Each row is a point on a tangle of strands that fork, close into loops and nearly touch. The rows are in no order.
In the rows, 128 means zero.
Two points are linked if the straight distance between their rows is under 122. Some points are linked to none.
q_852: [ 97 103 156 157 146 165 149 130 173 126 146 188 160 171 114 151  93 125
 158 129 112 148  77]
q_705: [141 119 106  95 151 182 128 103 144 143 113 136 127 113 178  81 177 108
 125  60  72 107  95]
q_369: [154 153  88 147 150  92 142 147 118  90 136  79 155 119  68 164 126 175
 116 169  81 130 180]
q_31: [126 154 137 174 124  88 161 107 164 143 120 177 168 156 149 117 108 144
 166 113 168 151 116]
q_95: [150 137  81 104 191  84 136 185 109 103 100  95 140 107 106 134 139 120
 141 161  85 165 118]
q_838: [140 164 156  99 155  93  88 157 123 148 146 139 105  94 156 134  58 184
 132 140 149 181 121]
q_627: [ 96 110 110 120 160  91 146 149 155 142  86 118 171 136 115 106 136  99
 138 153  51 117 105]
q_14: [124 113 110 114  99 103  53 122 116 158 105 154  85 137 193 140  99 107
 144 151 141 150 135]
q_973: [144 131  53 105 172  97 151 212 108 149 116 134 164 137 139 145 105 126
 121 177  74 136 122]
q_481: [129 132 105 139 164  82 146 148 123  89  67 191 171 100 134 138 110 151
 117 148 126 109 155]
q_88: [177 155 101 107 111 162 133 138 180 118 138 117 165 143 107 145 146 127
  76  76 132 138 155]
q_658: [155 137 125 106 119 153 136 122 115 122 140  46 115  87 104  68 139  98
 132  64 188 145 114]
q_604: [ 78  78 146 143 129 119 139 165 150 159 102 168 183 157 120 171  78 120
 124 139  92 122  81]
q_611: [106 136 154  85 149 175  91 134 143 154 181  92 127 111 195 129 162 120
 123 113 137 161 114]
q_609: [ 91 123 159 135 100  95 116 115 134 109 156 184  83 109 122 134  81 100
  78 138 159 133 165]
q_383: [138 144 117 125 143 179 161 148 143 125 161 112 167 110 118 152  98 181
 126 132  43 132 105]
q_416: [140 149 115 162 124 126 148  95 168 112 120 168 151 129 187 132 133 156
 137 144 148 164 133]
q_67: [110 125  70 131 141  64 153 152 149 119 100 100 163 137  76 124 130  92
 107 156  53 115 153]
q_339: [167 113 105 141 119 126  90  87 136 141 107  83  80 130 189  98 197 101
 138 121 154 144 122]
q_863: [137 144 117 101 166  78  88 145 191 174 118  87 105 115 126 119 148 137
  93 133 101 112 165]
q_418: [118 112  84 140 146  87 119 171 117 137 127 117 151 127 155 191  75 147
 114 179  59 140 133]
q_99: [144 144 120 168 139 136 143 100 116  54 120 103 158 136  81 167 164 177
 132 157  83  89 175]
q_132: [ 95 135 110 142  91 165 143  76 123 142 123 178 113 129 171  95 131 120
 142 117  89  81 138]
q_906: [109 107 122 169  98 136 133  98 124  89 149 164 122 157  97 170  96 121
 107 106 102 123 166]
q_690: [121 119 170 125 112  85  93 125 145 120 110 165  85 114 102 115 119 100
 122 148 173 132 145]
q_477: [ 70 144 176 128 129  89 142 114  78 121 143 146  67  92 134  84 127 108
 156 168 200 156 112]
q_216: [109 126  98 131  86  97 104 131  53 146 115 121 148 143 148 133  73 137
 166 131  70 129 112]
q_267: [149 146  82 117 134 107 138 143 113  79  94  55 130  99  85 116 152 133
 145 157  93 143 146]
q_413: [134 124 117 125 150  66 102 156  96  53  86 167 147 106  97 167 101 128
 103 146 125 125 158]
q_188: [105 139 149 126 118 158 147 110 118 123 156 118  89 120 121 111 194 100
 113 133 209 122 144]
q_816: [132 143 160 103 152 146 101 141 133 148 171 148 120 125 154 141 105 160
 127 120 126 177 108]
q_239: [147 118  62 120 162 152 153 184 189 165  96 131 141 140 121 148  82 137
 127 148 143 163 147]
q_419: [156 132 111  93 125 181 130 114 143 112 101 149 130 101 145 117 154 131
 101 120  55 113 119]
q_587: [135 126 164 153 111 197 152 111 137 122 192 179 120 171 108 155 112 148
 128 100 116 131  81]
q_866: [157 110 102 105 124  95 131 197 134 153  81 114 119 109  87 147  52 141
  98 155 123 112 138]
q_184: [184 155 174 112 100 174 119 132  83 125 165 113 119 134 126 147 160 183
 112 128 179 117 136]
q_912: [ 70 138 127 126 133 163 129 111 133 118 181 177  83 134 111 142 116 102
  93 114 176 148 176]
q_168: [154 103 167 134 127  68 110 154 144 153 107 130  91 103 106 153  46 177
  91 136 135 106 150]
q_933: [197 112 131 130 121 167 166 151 167 131 138 112 143 120  94 162  98 185
  87 119  65 125 117]
q_433: [101 136 118 112 144  74 118 175 101 115  80 197 181 107 151 134 112 130
 114 100 162 124 108]
q_41: [184 116 105 141  83 152 131  98 140 108 108 131 111 150 173 103 178 101
 143 134 126 171  89]
q_44: [168 127 167 124  92 165 128 130 122  87 170  80 167 187 112 162 201  97
 126 138 132 116  77]
q_482: [112 123 166 126 146  94 150 126 158 158 104 139 151 103 126 101 121 156
 124 150  94 116 113]
q_682: [146 131 145 119 109 119 125 108 159 103 127 103 118 137 117 117 208  85
  98 123 200 104 152]
q_86: [120 144 131  89 138  91  84 174  72 171 113 156 128 111 167 130  57 160
 156 116 167 148 118]
q_571: [155 130 141 157 106 124 152 109 130 143 106 204 130 169 111 117  99 147
 157  96 180 147 127]
q_228: [ 74 136 173 137 115 111 147 122  65  87 129 176 107 111 113 128  96 122
 145 173 179 141 113]
q_712: [137 128  91 133 133  87  97 146 146 177  99 132 116 151 104 146  68 142
 153 104 146 140 177]
q_396: [148 129 138 106 183 162 142 120 126 121  99 176 101 110 158  72 142 118
 144  76 183 163 106]
q_856: [ 87 161 168 145  97 160 131  74  85 141 196 100 118 130 133 112 147 164
 174 142 109  90 100]
q_66: [ 82 164 196 149 155 107 148  98  85 134 179 140  85 103 130  95 167 151
 156 167 196 129 127]
q_170: [125 105 104 117 113 111  82 146  86 168  99 148 137 142 170 146  95 144
 165 141 121 137 119]
q_208: [137 113 145 102 138 172 117 119 137 148 154  47 105  76 142  86 155  84
 102  89 200 115 103]
q_291: [178 116 117 131  73 189 136 103 158  92 113 144 141 136 159 137 178 112
 102 135  89 132  94]
q_447: [101  82 129 152 136 122 173 169 129 132 102 164 195 133 115 179  49 150
 104 106  86  76  96]
q_885: [ 95 164 108 158 119 138 156 110 142 124 147  82 175 125 113 111  91 159
 180 135 103 147 132]
q_607: [119  97 122 171 138 121 169 136 160  91 108 151 163 148  84 178  73 139
 108 112  77 110 150]
q_26: [ 98 115  92 148  97 171 130  91 134 137 145 129 116 145 120 126 109 123
 129 111 112 118 172]
q_380: [146 112  93 141 147 127 190 192 145 167 125 126 160 124 101 149  43 173
 117 157 127 131 136]
q_271: [110 106 177 117 137 178 136 122 139 105 133 143 133 137 121 136 144 115
 149 152  53 109  35]
q_143: [ 54 101 167 138  88 117 146 126  49 128  96 165 109 105  97 105 103 102
 148 174 155  80 108]
q_859: [ 92 102 143 156  70  91 128  98 100 122  96 119 139 119 108 135  93 123
 137 175  62  74 128]
q_832: [ 86 138 148 128 168  85 109 112 158 115 145  43 173 129 121 116 213  88
 112 121 144  91 148]
q_169: [157 105  97 111 193 145 130  95 112 142  91 126 111  94 167  75 148 107
 146  63 120 127  98]
q_487: [111 120 123 108 114 133 124 146 118 189  88 127 141 114 103 106  52 155
 158 100 135 117 146]
q_388: [170 142 160 124 129 119 104 109  85  96 140 137  94 118 107 125 172 161
 124 133 134 124 146]
q_64: [153 135 145 109 156  81  96 124 117 122 108 138  77 141 101 105 166 117
 142 107 155 138 151]
q_108: [183 115 147 125 118 129 134 151 170 170 128  97 127 129  86 131 103 174
 111 135 115 148 117]
q_343: [114 129 132 116 178 110  82 117 136 139 146  79 139 145 166 135 234  51
 111  87 170  94 150]
q_71: [185 112 154 162  95 170 154 115 120 132 141 181 103 180  95 151 123 139
 132  97 150 150 125]
q_211: [118 144 160 121 154 160 142 123 151 131 156 122 124 133 107  85 163 120
 137  84 220 140 136]
q_763: [125 120 144 101 122 197 116 134  93 116 169  59 134 153 141 159 199  91
 132 145 146  98 122]
q_967: [135 124 131 102 153 194 102 124  84 152 177  44 129 132 181 133 189 101
 150 113 159 122 104]
q_256: [133 132 109 107 100 128  74 104 143 147 133 146  61 129 195 114 155  95
 116 140 150 149 142]
q_92: [ 87 141 176 149 106 111 147  83  94 135 150 124 105 119 117  85 148 143
 168 153 131  90 120]
q_253: [ 97 126 169 129 149 108 125 117 186 135 129  92 156 108 118 106 180 129
 117 143 135 114 138]
q_448: [116 110 124 137 107 121 114  98 104 159 121 116 131 144 125 125 113 142
 174 128  39 100 113]
q_17: [144 129  80 126 151  52 111 170 182 125  84 100 113 132  84 138 127 109
  97 155 104 117 175]
q_599: [155 140  79 115 144 157 123 164 227 152 125  94 116 142 139 139 121 139
 114 149 169 175 132]
q_200: [138 135 111 123 140  69 100 146 172 208  99 104  99 128 140 111  99 148
 143 133 127 121 163]
q_603: [ 87 110 125 138 111 110 127 124  80 112  71 123 145 103 111 107 109 116
 171 159 121  88 124]
q_245: [110 137 126 133 152 163 154 103 115 117 162  91 123 111 110  68 136  97
 152  39 198 146 109]
q_204: [115 116 100 151 132 124 160 161 112 108 151 102 158 112 121 183  59 169
 120 171  44 129 103]
q_822: [109 140 127 113 112 177 154  90 119  83 116 174 108  87 161  82 163 113
 112 130 102  96 118]
q_975: [192  92 194 118  96 107 105 135 132 155 126 123  87 116  81 139 100 167
  90 123 121 127 126]
q_212: [ 93 119 128 181  99 106 135 104 119  51 167 186  99 148 117 180  99  84
  88 147 144 138 149]
q_65: [118 133 133 106 165 104 124 146  90 118  84 187 143 130 150 107 124 106
 157  90 155 153  96]
q_759: [124 167 130 159 112 155 126 103 154 127 175 109 153 141 170 140 162 161
 144 148 166 143 153]
q_861: [153 121 127 116 134 119 125 102 134 124 123  75 163 152 172 122 223  52
 103  94 183  62 149]
q_742: [190 143  95  99 125 189 125 155 186 137 121  93 150 139 149 140 167 138
 101 117 159 161 126]
q_801: [112 136  89 138 104  97 108  88  72 139 134 168  70 163 144 109 147  73
 149  93 127 146 169]
q_47: [155 148 111  97  88 173 133 136 130 102 163 105 157 141 115 111 146 104
  87  45 122 152 115]
q_32: [126 168 137 161  90 146 117  82  89 112 192 121 125 138 175 138 159 165
 145 148 124 130 134]
q_810: [133 103 189 122 124 154 130 127 128  86 149 115 131 151 105 138 198  96
 120 161  89 123  58]
q_370: [ 85 135  87 130 105 161 123  95  92 151 158 151  70 135 124 112 115 101
 144 105 156 137 188]

A piece is two or more points that can be reached from each other along the links. Count, over all rows, the pieces, the separate loops (a circle has one, a figure eight two, a Y none), the forks (points with three links) and the tips (points with one).
pieces | 3
loops | 2
forks | 6
tips | 8

How many points has the smallest loop of links through each point below? Write - if it is on no loop.
q_370 | 6
q_143 | 32
q_369 | -
q_44 | -
